Points on a hilly landscape, in no order, each with its height.
A ball rolls from a point to the lowest of its 2 nearest points, and stops where none of them is lower. Distance is the straight distance between rows; heights are no part of it.
ker: 103  89  109  80  76  115  98  105  69  92  101  136  68  121  115  131  81  112  77  88  95  117  76  56  83  110  87  117  74  83  101  128  106  122  96  117  85  83  81  82  99  75  79  92  132  89  98  120  68  91  97  104  114  122  81  110  72  99  116  95  104  100  103  93  103  91  108  96  106  134  112  103  133  74  height 302
zapes: 113  89  101  111  102  108  117  103  94  88  82  122  104  88  106  104  87  76  130  88  103  107  101  135  104  68  96  62  90  96  80  95  120  73  94  102  130  113  95  114  93  127  138  100  67  119  78  116  116  105  110  106  114  69  96  82  123  102  101  62  101  103  110  67  86  92  107  98  116  88  92  68  115  90  height 380
Ris: 98  64  88  98  100  116  101  112  65  101  110  73  98  87  91  87  108  93  89  124  110  95  111  101  82  108  116  88  136  82  89  90  73  118  100  119  93  111  85  107  104  101  92  102  115  112  101  100  124  92  74  111  85  87  115  99  91  95  89  107  106  84  79  114  102  99  97  77  75  100  85  111  124  61  height 338
zafet: 96  96  83  93  93  92  116  75  141  44  85  111  130  119  74  111  109  110  100  97  68  103  111  112  112  102  103  96  91  51  94  82  104  115  84  75  95  61  80  97  110  130  67  95  117  113  116  116  95  122  76  69  127  110  92  117  109  116  105  120  105  134  102  134  83  109  127  83  98  102  126  94  126  100  height 442
somo: 102  78  118  74  110  130  105  97  122  99  70  90  84  92  131  111  88  93  104  127  104  125  121  106  92  103  114  111  79  76  88  78  92  103  119  97  75  123  118  105  110  82  85  84  109  79  87  106  97  103  77  79  91  98  84  101  93  100  106  80  87  138  77  115  103  96  102  119  127  131  61  89  122  108  height 771
Tatig: 93  82  101  116  126  95  84  100  100  76  77  64  92  88  100  99  109  112  109  110  111  69  78  78  74  121  130  130  117  97  84  98  108  85  86  94  74  97  104  101  118  89  85  116  91  99  83  71  119  74  77  79  94  101  94  117  105  90  86  91  80  120  76  135  87  95  47  127  109  93  84  113  91  128  height 643
rezul: 111  111  85  89  101  103  113  82  101  98  120  100  120  98  83  105  94  112  68  102  98  109  95  104  101  106  106  81  113  95  99  94  86  121  112  83  115  95  97  87  97  104  113  107  95  115  115  113  103  120  109  72  88  105  110  83  98  100  97  156  117  88  132  115  110  105  145  76  78  114  113  128  125  77  height 540
puf: 123  72  83  104  124  112  94  80  73  63  88  115  106  104  75  127  88  92  87  81  82  97  59  66  72  121  99  99  100  90  79  127  117  100  79  103  86  80  87  89  112  92  92  123  114  111  80  129  106  100  106  59  112  125  99  94  106  83  96  132  98  109  119  120  109  91  121  85  109  125  112  114  161  96  height 494
Gokat: 118  114  92  101  126  108  72  100  97  102  119  101  118  95  77  110  124  121  100  102  69  93  88  92  103  121  107  113  119  109  113  126  89  68  88  137  90  88  91  100  116  114  88  120  115  100  111  96  90  111  116  81  90  132  107  120  114  113  94  129  81  108  119  135  112  98  105  102  111  97  97  141  78  116  height 696
lofu: 118  99  128  97  97  95  115  119  71  94  108  110  86  98  72  108  99  131  101  105  89  91  99  93  94  119  134  86  104  74  84  105  100  83  94  85  111  81  77  79  101  100  100  115  104  100  118  101  95  94  81  72  99  119  97  113  91  125  115  105  107  102  111  106  93  100  80  126  112  122  101  133  112  78  height 585
Fopo: 92  124  119  91  108  99  116  91  95  110  129  93  98  90  87  98  102  127  83  101  101  96  107  90  115  119  129  93  112  86  100  79  94  104  112  84  108  91  107  81  102  101  101  109  108  92  129  98  94  125  93  45  88  113  105  102  98  123  103  123  105  100  106  130  111  90  100  117  100  119  98  143  109  81  height 563
varir: 103  103  99  102  84  75  113  102  118  122  114  92  119  92  121  96  72  85  86  92  130  133  129  129  115  83  78  68  99  112  79  57  78  124  125  55  109  106  111  103  96  87  113  73  87  104  118  107  115  107  99  125  103  56  111  86  94  68  93  89  132  87  87  65  88  111  126  78  80  116  110  71  116  92  height 173
zavi: 99  95  81  86  71  120  86  93  98  101  95  139  96  125  108  130  78  109  83  99  93  117  69  55  95  106  68  139  73  111  111  127  115  111  82  120  54  91  108  79  86  77  74  107  123  77  89  93  72  91  110  90  119  121  88  100  91  97  119  119  88  94  106  119  111  101  101  109  103  120  112  103  107  117  height 253
Fumo: 105  137  106  108  106  44  90  98  126  135  156  88  113  89  93  73  108  105  71  51  105  109  91  105  101  128  82  99  132  110  71  80  69  119  108  65  113  64  127  94  130  93  97  88  125  129  128  98  116  98  88  141  89  93  123  110  82  57  83  108  127  80  91  107  92  104  101  84  83  117  110  137  105  94  height 269
posit: 99  88  117  125  99  87  97  132  93  87  90  76  95  90  80  91  101  135  120  110  105  72  92  93  79  117  125  107  130  94  90  97  109  86  80  87  88  68  89  98  100  89  95  121  88  95  91  62  127  68  70  94  108  85  102  129  107  112  95  93  99  94  79  119  66  100  20  142  104  93  97  105  69  126  height 627
kovo: 97  96  106  99  92  91  84  114  43  108  102  125  108  109  99  85  102  96  126  85  87  76  104  71  96  86  78  104  80  141  113  128  125  50  76  139  82  116  76  87  129  123  101  112  112  86  126  115  72  91  104  95  106  106  107  121  101  97  114  88  98  75  85  88  101  82  78  101  136  85  133  102  90  105  height 539
gena: 81  93  124  104  128  83  100  86  99  104  77  59  71  100  114  84  86  69  88  97  142  80  96  78  79  125  112  109  82  114  108  102  110  132  125  50  97  131  134  103  99  51  110  86  95  89  86  93  107  88  107  101  80  101  89  92  82  68  95  94  101  104  92  82  125  99  93  118  111  109  84  85  105  105  height 680
Gamor: 101  109  88  100  93  98  104  102  67  89  105  145  98  108  96  112  117  122  135  95  79  96  98  104  133  66  102  96  88  93  98  102  132  41  76  127  96  103  68  77  101  155  101  121  79  99  119  114  77  124  97  55  122  118  106  102  132  139  123  70  86  110  104  111  97  95  83  109  117  84  110  108  85  113  height 447
dib: 74  75  86  101  95  121  103  85  104  96  68  56  86  105  115  105  88  91  88  151  137  81  101  95  100  95  107  112  78  117  131  91  105  134  113  88  72  148  115  105  73  78  107  105  76  80  82  79  106  99  110  72  97  93  84  80  115  103  89  124  96  103  93  115  111  97  102  106  82  84  76  80  80  119  height 252
Pesem: 89  112  93  100  105  78  72  104  126  114  93  67  123  119  104  72  109  72  97  109  99  83  121  102  98  89  68  97  78  153  147  114  88  110  114  106  88  110  111  127  120  96  88  71  102  90  120  103  84  86  127  164  90  95  98  110  94  66  95  113  106  92  91  72  115  110  118  75  119  66  133  75  67  118  height 486
notu: 84  94  107  104  108  100  122  113  68  117  121  64  89  65  99  72  115  83  102  105  116  78  123  122  101  99  134  85  137  76  83  71  76  100  117  82  125  132  98  105  120  107  108  92  83  128  112  97  115  101  71  105  68  79  114  85  88  92  99  92  103  101  88  101  106  97  98  79  79  103  81  124  124  52  height 368
kobu: 85  87  106  98  89  103  86  128  60  116  112  82  85  113  119  105  72  137  81  126  130  85  97  55  100  100  96  93  105  120  120  94  92  124  117  121  77  96  80  91  87  80  92  99  118  73  129  91  93  94  99  90  96  89  117  108  85  107  98  106  112  62  70  125  95  80  65  110  99  105  108  108  96  81  height 105
Sizel: 110  97  109  95  136  101  99  99  78  89  103  78  84  86  137  105  104  122  85  96  98  84  99  82  91  94  133  84  113  81  83  74  92  81  118  118  96  103  68  99  135  123  93  101  102  110  113  132  91  114  96  72  81  97  105  97  109  97  96  82  99  130  86  112  96  72  110  74  122  111  93  120  139  61  height 396
vipas: 126  136  111  99  126  98  84  108  102  142  143  86  81  72  116  97  105  127  64  94  112  107  66  103  102  110  125  103  142  97  82  92  66  107  129  108  127  84  116  104  102  77  123  101  92  112  95  94  114  112  122  116  77  102  113  80  99  91  85  103  96  105  123  99  116  86  101  97  75  122  79  141  98  78  height 641
fubiz: 82  131  112  105  123  84  94  85  127  115  101  88  106  105  105  83  102  52  102  88  112  103  117  110  114  99  72  98  91  128  124  104  90  118  118  74  128  119  136  120  93  82  102  74  100  95  106  96  97  113  133  136  85  98  99  91  93  80  97  82  103  96  112  72  130  109  128  92  105  90  92  75  81  114  height 456
ket: 80  62  85  97  83  128  95  117  64  113  98  88  105  107  92  89  95  99  117  135  112  90  129  89  109  92  75  85  101  127  141  96  96  121  93  145  80  117  83  116  72  102  94  111  120  76  112  92  109  104  97  98  110  78  124  104  102  116  96  108  102  53  70  121  96  91  79  100  91  79  99  76  75  96  height 67
susi: 74  116  98  125  110  97  90  104  91  111  91  87  81  95  113  75  133  100  129  102  110  60  102  102  117  77  120  91  113  122  138  106  112  73  96  125  122  127  89  126  100  132  113  98  72  104  102  80  105  109  108  115  83  105  103  99  123  119  97  65  87  103  95  80  108  86  76  101  107  47  93  87  51  111  height 481
tobo: 111  89  83  83  77  148  87  93  107  125  106  145  106  109  118  139  84  93  93  124  84  145  100  96  113  74  62  112  72  125  118  115  103  97  99  159  76  105  115  99  74  98  86  97  124  69  90  113  81  113  131  108  116  100  104  88  106  113  109  108  82  97  108  113  105  91  117  106  104  122  88  90  91  115  height 200
pav: 112  95  80  99  69  111  91  109  106  124  129  156  121  106  88  112  98  92  105  87  76  158  89  117  106  88  42  114  108  114  68  113  103  85  69  133  88  78  123  86  84  92  98  118  127  91  85  92  112  89  110  122  141  85  111  98  97  94  108  101  99  68  106  104  78  107  84  117  89  112  110  97  73  125  height 136
nak: 89  141  89  95  117  84  85  74  128  84  106  99  97  107  107  110  136  128  88  85  74  78  85  79  109  112  123  138  95  85  123  113  105  84  93  114  75  93  86  90  126  115  66  102  102  105  107  95  59  112  104  67  78  145  84  107  111  111  105  105  81  148  111  124  120  107  110  89  107  87  104  135  89  118  height 716
munev: 77  114  80  89  51  80  93  120  90  111  126  113  91  125  121  95  107  114  84  88  102  100  102  82  106  83  70  119  102  102  104  112  97  130  98  120  84  84  70  96  99  102  74  80  119  103  119  102  74  84  95  162  110  97  97  113  86  102  102  83  119  77  79  81  82  104  101  64  73  87  146  86  80  73  height 854
bogez: 100  89  82  88  75  115  115  86  127  130  126  103  121  92  115  105  89  76  90  109  118  155  127  144  117  91  75  96  111  91  66  58  72  130  115  83  98  115  129  103  81  84  105  79  100  103  96  103  122  112  98  119  103  69  111  77  97  89  93  105  115  91  97  96  95  122  140  83  63  122  86  77  119  93  height 125
tuv: 97  115  92  98  87  80  82  115  114  142  134  71  101  94  116  81  116  88  80  98  111  113  116  119  116  91  87  98  120  106  104  80  52  135  118  112  101  99  101  127  106  94  83  61  117  111  125  97  106  99  104  180  82  88  113  96  88  79  94  83  113  92  76  79  102  116  120  54  71  91  101  100  90  82  height 880
zepa: 108  72  93  112  70  99  122  118  51  79  78  113  80  104  63  103  89  103  117  103  108  58  82  99  80  98  111  94  102  96  98  134  144  76  73  82  105  110  73  73  91  111  127  126  50  106  76  82  105  61  87  100  112  108  86  90  104  110  118  118  109  75  108  76  95  121  77  112  83  86  131  101  106  101  height 349
nep: 81  64  110  105  130  97  96  91  106  69  62  41  89  98  95  88  106  86  93  117  117  71  103  85  63  133  130  112  97  99  110  100  104  118  105  77  78  116  111  107  127  83  87  104  107  95  84  93  116  79  75  85  72  102  85  112  84  72  91  111  90  114  76  120  104  98  84  110  114  97  87  100  115  102  height 660
pemad: 102  77  63  95  75  137  112  108  63  104  102  120  96  94  90  104  110  70  109  120  88  109  111  121  94  72  87  92  108  96  104  119  103  96  86  131  113  137  90  93  94  119  114  106  80  114  82  103  108  94  102  125  95  94  101  75  108  108  108  104  93  79  117  80  111  112  127  71  71  85  97  93  99  81  height 284
noko: 85  79  70  99  80  100  93  96  94  85  90  96  110  109  80  88  109  72  100  109  95  95  94  95  71  114  76  129  106  105  90  116  107  102  73  96  72  117  112  82  114  91  84  116  106  99  76  81  115  63  86  115  104  97  98  96  98  71  97  131  101  82  90  111  105  128  97  95  87  90  108  100  93  123  height 831
gopof: 70  88  67  106  64  94  98  103  96  70  98  98  106  115  95  86  121  89  105  96  95  92  104  99  86  96  76  119  109  93  96  109  104  122  73  110  83  97  83  103  102  118  74  92  108  110  84  95  108  72  77  142  111  89  94  103  99  94  101  94  101  84  80  91  87  119  99  69  75  64  133  76  89  104  height 842
kogus: 115  99  97  103  76  92  100  116  111  128  126  132  120  106  65  93  102  68  103  80  84  147  101  123  91  115  54  103  115  112  71  127  93  105  76  95  113  79  130  92  82  68  114  116  130  106  88  92  121  79  105  155  126  92  113  107  82  74  100  118  111  55  116  86  93  125  98  114  78  115  104  93  85  113  height 183
zor: 65  126  78  137  81  80  87  98  116  99  89  110  85  115  122  87  116  110  116  90  120  76  75  96  121  68  90  116  103  122  116  114  125  99  86  113  97  96  107  113  75  102  104  93  67  100  84  72  111  93  104  128  104  90  97  97  123  113  98  54  89  99  88  82  86  92  61  109  92  57  116  70  37  136  height 453
paku: 87  86  122  92  118  98  119  94  93  94  79  84  104  94  94  76  89  39  118  87  110  94  137  115  96  106  84  78  76  110  120  101  99  106  115  62  126  144  113  109  113  99  114  78  100  97  107  118  102  109  99  117  85  93  104  94  78  75  105  89  109  92  100  59  117  106  130  87  112  95  94  66  120  76  height 426
dotom: 101  96  145  93  124  121  112  100  116  111  83  78  81  82  110  107  90  107  105  125  117  95  106  98  100  122  143  106  93  80  103  79  100  108  120  81  104  111  125  113  78  62  103  99  101  78  93  87  107  110  83  56  94  110  84  100  96  120  97  87  89  125  97  120  102  83  77  154  115  128  53  100  105  102  height 756
Sof: 132  103  112  113  108  94  76  120  106  95  85  97  92  94  88  104  103  108  121  95  83  98  73  102  75  112  111  102  103  112  92  137  106  72  83  115  98  80  94  112  107  89  117  107  89  109  81  94  112  67  110  139  97  107  79  113  108  88  100  87  87  112  112  76  95  102  74  117  125  93  102  108  80  124  height 542
bulo: 85  61  97  93  79  114  123  107  80  89  72  69  93  104  80  92  83  85  97  137  126  77  120  107  90  102  113  88  80  101  126  99  110  129  106  76  101  138  100  93  75  94  119  105  76  87  88  86  112  91  90  86  100  92  90  87  99  109  101  133  110  78  106  90  109  115  105  110  80  90  100  80  101  96  height 283
nikun: 112  100  90  86  67  130  107  110  86  128  110  139  85  98  116  121  89  93  97  119  95  136  109  120  109  64  82  94  88  98  101  109  99  95  105  131  108  121  101  88  83  97  113  98  84  91  90  107  87  105  115  123  100  99  96  79  97  115  118  96  100  88  119  70  106  104  123  96  87  111  96  98  92  89  height 248
feso: 71  91  83  92  90  113  101  88  99  96  111  110  124  119  106  103  91  105  109  111  100  110  130  90  127  88  69  89  86  117  122  79  100  113  98  125  80  104  95  104  83  122  76  98  127  79  126  104  85  129  103  72  113  86  117  112  103  125  101  102  107  72  79  133  94  92  108  86  96  87  108  78  90  104  height 17
dapu: 83  91  108  112  123  100  96  86  65  91  79  109  104  107  85  93  99  72  133  88  110  67  94  70  103  109  87  97  72  142  136  132  137  74  82  111  101  124  104  100  93  104  112  113  95  85  99  99  88  109  116  68  103  120  100  109  111  102  108  91  88  81  98  97  120  87  89  119  129  75  102  87  83  113  height 511
poza: 116  115  104  108  95  68  90  116  111  134  136  103  122  96  77  77  100  98  95  70  92  124  103  110  101  113  69  83  125  117  85  101  78  112  95  93  119  64  108  103  104  85  109  100  130  115  121  99  120  90  103  147  110  87  129  112  82  70  89  116  121  55  96  91  90  111  94  93  85  107  116  113  92  99  height 226
folit: 66  129  96  106  111  92  113  73  119  69  88  88  94  122  101  98  122  102  94  94  104  61  99  80  112  113  121  114  88  92  143  107  117  123  106  78  100  106  89  104  95  113  80  90  92  98  109  92  75  116  103  68  82  133  84  105  106  122  106  105  91  122  112  109  122  103  120  88  95  70  111  99  88  103  height 734
keva: 104  107  115  89  122  103  85  98  86  96  107  97  68  104  136  113  99  122  81  81  101  93  81  58  91  109  118  111  98  81  91  97  94  107  112  122  87  82  81  101  119  93  74  91  136  100  102  127  77  109  96  85  87  116  94  108  87  98  98  62  91  122  85  120  102  71  95  92  125  122  90  114  136  67  height 357
nukuz: 98  129  98  88  78  91  123  84  153  73  99  120  97  117  103  115  121  119  83  90  75  113  110  121  115  98  117  114  90  44  94  92  100  121  103  82  110  71  81  97  91  123  75  82  96  117  98  107  77  115  83  99  109  122  78  106  104  134  114  100  106  142  113  90  90  116  131  86  84  101  107  108  108  89  height 412
Nuf: 89  99  91  121  72  86  128  113  57  81  100  117  92  107  90  105  86  125  106  98  118  69  87  91  115  79  113  96  109  92  86  93  140  86  89  76  97  98  72  67  85  130  114  127  51  104  103  76  92  88  96  55  119  96  102  88  111  127  110  109  113  76  102  105  80  108  70  113  82  86  128  107  97  101  height 382
rofo: 96  73  101  106  83  107  126  112  74  71  64  83  81  98  72  86  94  78  116  107  120  65  101  118  79  100  120  85  92  87  107  120  126  114  93  66  131  126  96  101  87  108  134  103  53  113  73  90  121  72  93  124  101  99  78  82  97  93  106  110  106  85  121  60  99  124  105  102  75  82  114  73  109  90  height 315
feza: 123  83  85  78  81  128  104  90  118  114  97  130  122  98  76  110  102  59  107  119  58  147  132  128  80  103  68  110  84  108  98  112  90  80  88  111  90  120  124  87  113  102  93  102  124  85  89  114  94  87  112  113  110  104  109  98  86  83  105  152  100  96  113  100  107  128  139  106  110  120  99  100  109  120  height 811
Rul: 76  98  77  92  75  114  93  89  129  107  114  104  120  103  132  103  94  95  93  117  114  132  121  115  123  84  68  113  106  102  88  63  83  121  110  108  71  116  119  104  89  100  80  85  113  84  105  92  103  115  101  98  108  79  106  90  105  99  91  96  100  99  78  125  101  103  117  86  79  97  92  79  94  114  height 74
mesum: 87  121  120  109  94  99  113  86  103  109  96  122  78  96  106  105  97  81  109  73  121  100  83  89  113  117  110  135  94  96  81  109  122  91  96  66  108  117  136  84  72  61  113  106  82  92  75  70  92  90  103  69  104  119  86  83  93  110  113  70  85  107  111  87  119  105  81  139  94  110  76  102  93  124  height 720
kol: 75  118  69  119  113  117  87  89  91  105  103  96  85  96  112  89  136  85  104  103  104  71  90  94  115  84  118  108  118  100  129  111  93  97  103  136  117  127  98  121  91  122  104  99  79  116  90  91  104  114  112  112  77  111  103  82  121  122  89  75  74  114  114  95  122  88  111  71  78  57  84  105  74  95  height 503
popuf: 100  56  100  104  90  114  123  100  89  67  56  106  100  94  76  95  92  51  138  101  97  101  109  132  77  96  86  82  80  95  90  111  124  91  73  85  114  117  107  107  94  115  119  107  84  106  59  108  123  79  82  121  125  81  84  91  108  87  107  88  103  89  96  68  86  112  97  103  99  92  104  57  114  102  height 347
fud: 122  122  115  105  139  81  85  100  115  103  109  76  94  73  148  99  98  109  97  80  107  102  92  110  101  80  122  80  122  96  77  70  84  83  122  104  118  88  90  124  129  111  117  88  91  118  96  123  107  108  108  120  80  77  107  90  109  80  84  61  105  131  86  82  92  75  105  72  118  104  85  99  117  85  height 435
Lof: 76  92  99  112  128  108  85  89  116  81  81  51  78  107  138  106  94  113  75  126  139  69  85  70  97  95  118  99  89  117  135  86  98  140  130  108  89  114  103  126  87  85  90  84  87  92  96  99  100  120  114  93  79  91  94  92  114  105  87  91  89  126  87  118  111  72  103  90  98  79  85  74  96  97  height 211
rur: 91  70  77  75  92  137  96  84  106  104  89  102  114  102  86  104  112  53  106  128  73  125  122  112  80  120  76  127  95  98  103  111  92  103  80  124  74  135  130  102  109  96  71  104  136  83  80  99  105  96  91  102  97  114  102  100  93  88  102  129  81  96  95  129  124  121  123  101  94  114  76  102  100  114  height 820
nusim: 99  145  112  87  85  80  108  85  136  107  119  125  91  109  111  105  109  108  73  76  82  123  107  104  118  113  92  120  86  84  105  109  93  112  108  86  109  83  105  89  106  97  84  82  121  102  111  108  69  109  107  116  87  129  87  105  80  104  109  100  110  109  122  90  115  112  132  91  92  109  109  113  99  94  height 373
Tivu: 118  106  87  102  103  96  83  98  120  104  132  132  129  99  107  108  98  115  99  70  80  148  78  108  111  100  62  115  120  100  47  87  94  79  84  119  89  64  119  88  103  98  92  119  130  106  96  97  116  105  110  95  127  88  116  110  101  86  90  90  95  94  101  130  69  95  86  113  103  114  99  116  91  123  height 81
gofo: 113  84  87  76  80  105  115  94  104  90  89  117  122  100  91  97  92  94  104  111  72  130  128  127  83  90  85  96  87  83  79  88  93  78  101  80  86  118  96  70  129  122  100  102  94  97  102  113  93  91  80  84  111  89  99  100  93  82  112  141  116  110  100  99  99  120  129  92  106  115  110  105  131  113  height 799
gari: 108  100  97  99  98  105  113  101  84  89  101  149  110  98  107  117  87  99  119  78  86  121  101  114  121  68  83  82  87  89  73  87  120  61  87  111  108  95  89  89  96  132  111  113  92  112  100  127  94  125  108  61  129  92  107  90  118  117  111  69  101  102  106  97  83  89  103  98  117  103  101  87  114  91  height 413
zap: 93  94  141  85  113  104  107  98  79  94  85  118  75  105  119  99  85  74  117  81  100  100  118  85  100  105  96  87  64  99  115  106  105  95  111  98  126  111  92  107  106  92  101  76  123  85  105  128  74  115  104  100  97  110  89  105  75  102  112  54  103  105  95  65  115  89  114  105  138  115  89  75  126  71  height 462
vikab: 93  105  103  105  132  109  99  78  79  91  88  127  100  106  102  106  100  91  130  79  104  83  83  78  115  103  98  112  77  116  108  112  139  51  79  114  84  117  102  93  102  114  102  119  91  92  99  108  74  124  119  31  107  122  101  95  124  111  112  73  73  113  100  120  123  84  85  124  131  90  83  112  95  121  height 485
ziri: 98  101  114  111  107  75  115  85  90  62  60  113  75  118  116  99  71  88  95  68  119  61  77  76  89  98  101  99  61  103  113  125  147  100  108  58  114  106  89  90  101  102  116  85  65  110  83  115  74  91  118  98  110  117  73  95  89  79  108  90  106  108  106  53  111  98  108  93  119  85  125  71  123  90  height 769
Mesod: 118  116  107  110  121  82  83  92  139  87  75  89  122  115  85  101  102  99  104  100  83  87  95  97  87  110  96  94  74  130  139  132  105  100  99  93  105  77  100  116  111  95  106  94  97  95  107  106  87  93  123  121  94  114  94  122  98  81  88  128  97  110  117  83  104  104  112  103  132  84  118  89  83  127  height 513
Poba: 81  143  100  99  68  78  85  114  107  135  136  84  68  100  131  93  119  131  69  95  115  95  96  85  124  92  105  123  123  89  110  95  70  135  123  111  103  85  90  102  95  86  76  72  111  105  125  82  80  94  101  162  80  102  101  101  85  120  99  71  113  100  84  85  101  97  93  77  67  89  106  115  70  82  height 868
reti: 124  94  105  106  109  130  94  121  114  96  90  99  94  105  81  126  109  149  106  137  86  87  82  97  103  87  138  86  110  85  135  117  96  111  96  150  112  61  76  127  57  109  103  106  93  98  103  90  111  117  92  103  104  116  100  117  129  162  99  93  79  112  119  114  82  90  66  121  99  95  86  100  68  96  height 588
ruve: 117  91  106  106  125  105  94  106  109  104  98  95  114  79  124  101  101  85  123  91  97  124  112  133  106  74  96  66  111  110  79  77  86  73  103  123  118  96  93  130  111  120  112  93  102  110  94  122  124  107  104  132  102  62  108  98  116  89  87  53  102  115  83  81  80  82  100  88  120  94  84  77  107  94  height 410
Zuvup: 129  85  136  113  105  81  101  143  75  100  101  75  95  86  68  85  94  139  112  105  98  87  98  96  69  123  130  63  123  93  85  101  92  84  97  84  117  64  74  101  107  91  120  121  107  100  112  92  123  72  77  103  104  89  105  127  89  96  98  107  120  83  88  95  80  94  46  129  117  118  103  116  113  86  height 607
Niso: 69  128  87  133  88  75  110  94  114  92  103  106  105  107  108  97  98  124  106  90  127  82  77  91  132  89  104  122  111  109  94  80  132  95  97  70  98  93  116  91  72  107  109  114  59  98  94  56  104  98  108  58  111  91  104  89  124  121  93  99  101  97  98  107  85  98  61  125  73  72  110  97  57  136  height 418
lum: 89  63  66  101  93  138  112  97  74  86  96  97  115  96  68  97  121  73  113  126  97  102  106  123  95  94  97  84  127  82  94  100  89  123  82  131  112  112  98  118  66  114  109  108  98  117  81  103  135  107  88  107  112  89  113  78  116  124  91  104  92  77  113  110  93  106  117  79  60  86  88  87  104  68  height 310
leker: 100  108  98  95  87  81  85  125  79  104  104  95  103  105  111  84  115  128  116  102  79  77  120  89  98  83  101  103  98  115  113  101  94  65  100  128  79  99  57  92  137  132  80  102  110  96  128  99  77  82  90  119  92  97  100  128  101  101  110  91  105  100  75  92  90  96  76  90  129  84  124  116  84  104  height 565
naz: 121  133  120  106  102  68  121  98  136  110  118  102  113  85  101  100  89  101  86  70  108  128  101  135  107  100  112  75  116  88  61  73  89  112  118  47  133  73  112  103  98  91  125  90  80  123  100  110  116  106  98  111  97  77  103  87  103  87  88  96  124  107  121  71  80  105  123  97  88  127  102  95  118  86  height 207
rabid: 95  125  143  108  110  106  122  98  113  123  95  107  86  80  85  94  102  79  118  94  113  96  105  114  117  120  130  105  99  94  101  99  107  99  114  66  138  120  143  117  61  71  130  94  84  92  90  79  109  114  109  77  100  115  90  85  101  134  104  69  84  104  121  81  114  96  86  149  96  108  60  93  76  112  height 738
kalo: 90  136  121  95  116  54  93  83  141  113  120  86  98  99  120  79  112  94  80  57  105  106  101  90  96  124  93  115  106  98  84  91  84  115  113  59  107  84  128  101  135  81  85  73  127  111  109  107  94  96  91  131  83  107  98  114  75  59  94  80  107  115  90  90  106  106  111  90  117  111  97  109  112  97  height 321
Kisi: 135  105  105  95  102  94  101  103  116  115  129  117  115  89  99  104  80  122  85  92  97  149  85  128  99  102  96  94  123  87  45  80  86  86  102  86  105  76  118  83  99  85  117  119  97  111  88  99  123  99  100  85  115  82  109  95  103  86  92  120  109  102  112  111  81  104  96  119  96  134  87  128  118  106  height 143
zazek: 132  102  75  96  103  102  98  85  84  83  105  119  109  107  95  130  81  102  70  83  87  113  63  90  87  95  89  91  105  93  83  116  104  108  98  102  98  83  88  82  102  98  116  118  89  117  79  127  92  103  125  84  110  104  103  76  107  79  96  138  107  100  141  99  107  100  143  70  93  115  117  118  146  90  height 517
Pev: 81  119  97  105  114  78  118  73  87  67  85  117  95  110  106  97  96  87  98  65  109  62  88  81  109  93  105  99  78  94  116  110  134  89  104  68  108  118  86  89  106  128  110  100  68  115  96  112  62  116  116  59  97  116  89  83  101  100  112  95  96  114  117  85  122  98  130  70  108  77  117  90  119  90  height 752
risig: 109  97  103  83  88  85  81  108  117  108  98  78  125  108  106  87  101  128  96  115  76  99  140  95  89  103  97  107  86  114  111  86  71  87  106  105  73  90  78  96  151  116  67  89  131  89  142  112  81  82  81  115  89  88  102  137  82  83  98  131  107  108  72  115  89  104  100  86  130  103  130  111  109  113  height 556
boto: 132  96  116  111  104  121  97  121  116  89  71  119  96  105  69  115  114  114  136  113  65  99  98  118  98  103  118  90  78  98  128  141  116  69  71  136  112  70  75  121  83  120  102  103  102  89  94  103  91  104  94  122  105  127  85  132  119  136  115  78  73  121  117  93  87  103  77  130  129  92  98  92  69  121  height 568
tor: 110  119  97  108  114  109  82  115  105  124  119  78  81  80  113  101  110  137  85  125  111  91  70  98  102  102  138  114  139  94  91  87  76  107  115  116  107  88  113  104  91  84  115  108  80  101  90  68  124  90  106  100  86  93  106  89  109  114  82  111  93  110  104  112  107  92  72  113  76  100  80  127  72  104  height 623
Beg: 143  112  105  95  123  98  68  117  100  125  141  91  120  85  75  99  114  141  82  99  66  114  93  114  100  111  105  91  129  109  99  112  63  75  100  143  107  66  88  102  118  109  101  111  131  110  127  108  103  111  116  110  88  113  121  118  92  100  91  142  97  96  110  128  97  96  95  100  105  110  97  156  86  96  height 682
Gade: 73  113  101  106  93  84  112  77  107  99  92  99  88  102  124  93  85  67  85  75  144  94  90  89  105  109  84  132  89  107  81  92  123  119  117  39  96  130  144  78  87  63  115  101  74  96  78  79  96  91  112  73  103  97  91  69  86  78  101  90  107  94  100  91  117  110  101  113  88  108  88  81  110  122  height 700
gutup: 118  93  97  97  96  96  88  100  139  86  68  89  140  115  87  103  90  115  109  127  76  95  127  98  95  90  93  86  69  123  140  99  92  91  101  96  90  84  76  107  123  118  92  95  102  89  123  112  86  100  103  101  98  93  105  130  98  97  91  153  104  111  96  106  84  108  113  90  129  85  135  83  94  134  height 534
mevot: 127  92  109  104  120  121  89  120  108  121  97  84  108  91  83  115  84  136  104  143  102  101  84  108  101  99  120  85  117  116  118  97  91  100  114  128  104  84  105  119  66  83  127  117  83  87  97  80  126  104  117  87  103  88  115  97  121  120  82  123  91  92  112  119  91  91  65  136  95  108  80  109  68  109  height 606
Nerol: 141  125  115  83  109  95  74  111  114  146  150  95  95  87  130  115  97  156  65  100  97  140  89  109  113  94  106  96  124  94  84  77  56  103  125  135  105  63  97  109  109  93  95  90  130  105  116  109  104  114  114  135  86  94  113  111  89  96  90  99  108  108  97  114  84  88  97  97  91  130  91  143  96  83  height 663
dovi: 78  85  122  101  118  114  129  99  81  108  95  74  97  71  94  71  112  58  120  102  121  87  131  119  107  100  124  79  106  85  97  76  91  104  117  74  137  145  120  114  98  101  116  89  94  114  101  101  124  114  84  90  83  84  103  81  93  106  97  72  98  96  98  82  107  93  110  99  93  99  70  84  119  71  height 397
Mogin: 98  80  94  100  119  114  111  78  104  50  85  117  116  114  55  125  103  100  101  100  73  95  78  79  106  116  109  95  87  64  91  107  123  111  77  94  99  61  92  99  90  108  76  114  122  106  104  122  97  128  87  46  139  134  90  107  111  129  109  110  88  127  120  144  100  94  110  107  111  115  102  101  132  95  height 467
votob: 113  67  112  78  106  108  119  93  115  95  70  91  106  97  97  101  76  94  104  116  92  124  125  115  82  114  105  94  80  85  81  75  94  94  110  59  80  114  114  83  129  88  97  102  115  86  101  114  108  95  72  58  102  88  94  109  86  82  100  129  112  118  86  116  92  104  108  122  130  136  90  102  144  109  height 786

For each start below, name the point where the ball stops.
posit => Tivu
zor => Lof
munev => Tivu
Pesem => tobo
nusim => Tivu
dotom => Tivu
